The views of a scene show one set of named points, each view turned or mirrored, and shifted as a whole, with a little noise and some points left out.

Scene 1
View 1
Sufe: [ 22  17 -14  -3  20 -13  -7 -13 -16 -21  13  38   5 -16 -12   6  31  -5
 -11   1  34]
Fevi: [  2  23 -49 -11  -5  -1  10 -12   3  -3  13  33  13 -21 -24  15  13 -21
 -12   8  17]
tozum: [-23 -15   1  -8 -11  38   8   5 -18 -43 -40  24  -6 -23   6  34   1 -18
 -10 -19   6]
lefo: [  6   6  15  -5   6  28   0  20  11 -62 -21  20  12 -49 -30  31 -12 -11
   3  18  22]
gepu: [ -9  17 -32 -11   7  38   4  -6  -3 -20 -17  37  17 -57 -37  24   1 -18
  -4  13  37]
Gab: [ -6  -4 -10  -2  -7   6  16  -3 -13 -25 -13  20  -1  -8   6  29  12  -8
 -10 -17  20]
rop: [ 14  22  14 -22  27  34   5   6  -7 -59 -12  37  -3 -51 -31  34  26  -6
  -9  12   5]
Feki: [  0  -1  -7  -4  -7  -8  23   6  -6 -36   4  15  -1   4   5  31  13  -7
  -8 -12   7]
Rus: [  4  25 -59 -18   8   7 -10 -14 -11  -3  17  59  21 -35 -33   2  17 -36
  -7  19  24]
gupat: [ -6   7 -25 -15  11  15  16  18 -12 -41  11  42  28 -30 -26  35   4 -20
   7  15  28]
Diror: [ -8  24 -31 -19  11  34  24  -3  -5 -19  -5  36  12 -47 -33  38  16 -12
  -8   8  22]
temo: [ 14  27 -41 -25   2 -16  13  12   5 -36  47  46  17  -9 -33  18  17 -35
   0  28 -20]
Bif: [ 10  13 -10  -5  -3   2   1 -13   3 -22  -9  22  -9 -18 -11  14  15 -10
 -16  -4   7]
ruda: [ -8   5 -19  -2 -15  19  11  -2   6 -22 -20  16   4 -28 -14  25  -4 -14
  -9  -2  17]
dibet: [ 12  34 -23  -3  -1   3  28 -23  18   0   0   7  -7 -27 -26  28  24  10
 -22  -5  19]
tizen: [ -7   9 -25  10 -23  12  20 -31   7  13 -32  -3 -11 -21  -2  21   8   9
 -26 -28  31]
salet: [-11  -2 -39 -13   6  20 -15   8 -25 -30   0  61  31 -35 -19  10  -3 -44
   5  15  32]
gupe: [  8   0  21  -2  21  16   2  12 -13 -57 -15  29   7 -34 -12  28  11   0
   0   2  38]
View 2
Diror: [  0 -13  21   5 -11  14   5 -40  39  17  21  19  -7 -22   7  22 -17 -31
  -4  11 -20]
Rus: [ -7 -11  31   7  -9  12  -4 -62  24  -8  16  -7 -42   2  -5 -14  -5 -19
 -28   0 -10]
tizen: [-10 -17 -31  31   2  -2   3 -51  10  -5 -19   1  31   1  -2  53 -29  -8
  -2  -1 -38]
Gab: [  2   5 -17  36  20  21   8 -27   7   2  14  11  21  -9   3  30  -2 -15
  -5   4 -12]
gupe: [ -6   4 -21  10  23  45  26 -29  14  17  26  33   7 -44  -3  12 -16 -21
   4  18   7]
salet: [-16  -6  19  24  13  42   1 -53  26  -7  35  -4 -37 -31  11   3  10 -29
 -29   3  -7]
gepu: [-16 -19  14   5  -3  28   6 -56  40   6  16   8 -22 -35   9  22 -19 -31
 -11  13 -23]
Bif: [  0   4 -10  19  21  15  11 -37  15   0  -1   7   9   6 -12  17 -17 -12
  -3  20  -7]
gupat: [ -1   3  23   3   3  31   2 -31  26  12  35   8 -10 -38  12  10   6 -25
  -9   1   2]
Sufe: [  0  -1 -10  13   7  15  14 -45  -6   3  13  20  -8  -1 -16 -15 -15  -5
 -10   1   8]
rop: [  6   4   8   3  17  34  28 -26  44  26  27  43  -8 -27  -6   6 -26 -35
   8  43   0]
lefo: [-15   6  -3 -11  32  49  19 -27  42  15  15  12   1 -52   3  26 -15 -31
   9  34   2]
ruda: [-10  -2  -4  17  18  21   3 -38  30   1   3  -4  12 -18   6  40  -9 -21
  -2  13 -20]
tozum: [ -2   5 -17  52  34  39  14 -28  32   3  24  15  19 -23  16  51  -5 -32
  -3  27 -26]
Feki: [ 12  16  -8  27  22  15   5 -16   5   5  16   6  29  -5   0  25   4  -9
   1   4   3]
Fevi: [  1  -6  23   2 -10  -5  -7 -48  19  -3   1 -10 -14  13  -7   1  -9 -11
 -12  -1  -9]
temo: [ 17  23  50 -11  10   5  -8 -18  25   1  20 -14 -17  14  -8 -19  16 -14
  -6  12  22]
View 3
Rus: [-51  23 -19   5 -23 -26  -5  -4 -20  12 -12  38  29  33   4  -3  19  21
  17  26  12]
tizen: [  5  27  12   4  -7  -9  49  14 -28 -21 -25 -20 -19  -7   4  -8  45  -4
  10  -1   2]
temo: [-22  11 -16  -1 -12 -29 -32 -10  30   6   7  55  27   2   6 -23 -18  -4
   6  29  19]
dibet: [  3  12  -7   0   0  -4  28   6 -17   0 -22   2   4  -7  -3 -15  12  -4
 -12   1  17]
Fevi: [-22  22  -9   7 -15 -23   4   2  -7   3 -15  27  13  13   2  -9  18   5
  11  16  12]
gupe: [-15 -22 -18 -35  -5  26  43  15  -2 -24  10  20   9  -4  18   1   9  48
  22  10 -21]
Gab: [ -3   9   8 -15  -5  -9  29  16   7 -24   6   2  -7  -2  15  -5  25  20
  29   4 -12]
gepu: [-30  -2 -22 -14 -34   8  39   1 -16   0 -20  29   4  38   0  10  27  22
  11  26  -3]
Bif: [-19   9  -2 -18  -5  -6  24   1 -10 -18   3   5   4 -12  16 -17  17   9
  12  17   2]
Diror: [-16  -8 -16 -17 -22   0  29   2  -2   8 -12  21   1  38  -6   9  14  17
   1  14   3]
tozum: [-11  -9  14 -40 -25  -1  47   6  13 -33  16  -6 -28  17  19   7  31  19
  35  19 -23]
Feki: [  5   7   7 -12   0 -12  17  15  21 -25  11  13  -4 -15  16 -10  11  15
  27   3 -10]
salet: [-47   9 -16 -12 -35 -12  12   4  -1  -8   1  45  16  39  14  12  27  41
  41  31 -14]
Sufe: [-29  11 -14  -9  12  -8   9  11 -22  -5   3  18  31  -9  16 -15  10  40
  18   3   1]
lefo: [-13 -24 -27 -36 -31  37  49   1   8 -26  -3  40  -2  -1  14   2   9  22
  15  35 -18]
rop: [-25 -36 -22 -51  -9  24  34  -7   0  -5  15  16   7  16   9  -4  -7  28
  -3  25  -2]
ruda: [ -7   8  -3 -13 -27   0  38   4   1 -21 -11  15 -13   5  11  -1  28   3
  19  20  -7]
View 4
salet: [  1 -27 -34  20  35  34   7 -27 -17 -25  34  -8   2 -18 -32 -43  12  27
  34  48  18]
dibet: [-10   5 -14  -1 -11  -3   3  17 -12   7  21  -6  21  23  10 -10  18  26
  -7   4  18]
ruda: [ -1  -3 -40  -9  12  23   4  -5 -11   8  13   5   7  16 -28 -18   8  13
  -2  29  23]
Sufe: [-26 -15 -17  31 -12   0 -18   8 -20 -12  21 -29   3   6 -17 -37  13  35
  25  21  20]
tozum: [-10 -12 -56 -29  28  24 -14  -3 -25  21 -10  14   6  12 -55 -33   9  19
   2  46  18]
lefo: [ 11  -5 -57   9  21  33   2   3  11  15  -2  -9 -35   8 -29 -29  43   9
   5  44  12]
tizen: [-19  19 -29 -17  -7   7  13  14 -33   6  13  14  31  35 -21 -23  -9  18
 -16   2  38]
gepu: [  5  -5 -35   2  36  26  28  -3  -9 -11  24   4   3  -5 -12 -40  34  28
  13  30  21]
Gab: [-12  -7 -39  -6   2  15 -23   0 -31  15   6  -7  11  15 -34 -24  -5  25
   3  27  20]
Bif: [-22 -13 -23   4  -6   4 -13   8  -8   6  10  -6  11  19 -25 -18  14  16
   7  27  23]
gupe: [  1  -8 -53  13  16  24 -16  11 -10  13  -4 -24 -32   3 -34 -45  36  28
  15  40  11]
gupat: [ 18 -18 -39  14  26  34  -9 -15 -15   3  25 -20  -9 -12 -11 -28  20  34
  22  38   1]
Diror: [  8  -9 -27  -7  32  16   9   3 -12   2  22  -1  10  -6   2 -27  35  38
  10  24   5]
temo: [  3 -50  -2  25  -2  14 -28 -29  11  -5  42 -26  10 -11   5  13  17  21
  30  41 -10]
View 5
Gab: [-10   6   7 -24  -1 -36   0  21  -2 -15  -6 -17 -29 -16 -19   9  -1  -7
  68  -7  10]
Feki: [-10  10   6 -22   3 -22  -6  14   7 -12 -20 -17 -26 -29 -10  15   0 -16
  63 -20  13]
gupe: [ 23  18  16 -29  -3 -33 -20  19  13 -30   9  -7 -19 -24  11 -16  -2  -7
  69  23   2]
Sufe: [ 34  12   5   6  22 -25  -3  17  11 -39  -3   4 -28  -3 -12  16  21 -11
  53  -2   5]
Rus: [ 13   0  -7  46  28 -44   2  15 -12 -45  20   4 -53  -6  -7  -8  36  -6
  24 -11  31]
Bif: [ -5  14   6  -9  15 -38   2  18   9 -11   4   2 -19  -9  -7  12   8  -4
  46 -14   1]
tozum: [-27  11   1 -47 -14 -50  -4  28  -6   3  13 -21 -36 -29 -11  -9 -18  10
  77   7   3]
gupat: [  6   2   4   9  -2 -35 -17  10  -6 -40   7 -17 -42 -38  12 -26  10 -18
  51   5  34]
Fevi: [ -8  -1   3  27  18 -43   6  11  -8 -32   3  -4 -32  -7 -10   2  23 -15
  33 -25  26]
Diror: [ -4 -10   6  12  -6 -58 -18  -2  -9 -38  28 -17 -22 -16  -2 -16   8 -13
  36   3  20]
salet: [ 12   9  -8  17  12 -43  -1  31 -19 -39  19  -5 -68 -25   3 -32  22   2
  51  13  34]
temo: [  1  12  -9  36  27 -15 -16  -1  12 -29  -6   0 -49 -51  18   4  26 -22
  15 -38  37]
dibet: [-10  -6  22   8   9 -50   0  -2   5 -26   3  -7  11   8 -14  16  12 -23
  35 -24   3]
tizen: [-28  -5  23 -15   1 -64  22  22 -13 -12   0 -14   5  27 -35  14   5  -9
  61 -19  -1]
rop: [ 16  13   5 -13  -2 -42 -37  -4  21 -24  38  -2 -15 -35  21 -12  -4  -1
  38  18  -1]

Which points are out of place in each view (at most two, in the order of its rows)? Write - if all are in place.
view 1 => -
view 2 => Fevi
view 3 => temo
view 4 => gupe
view 5 => tozum
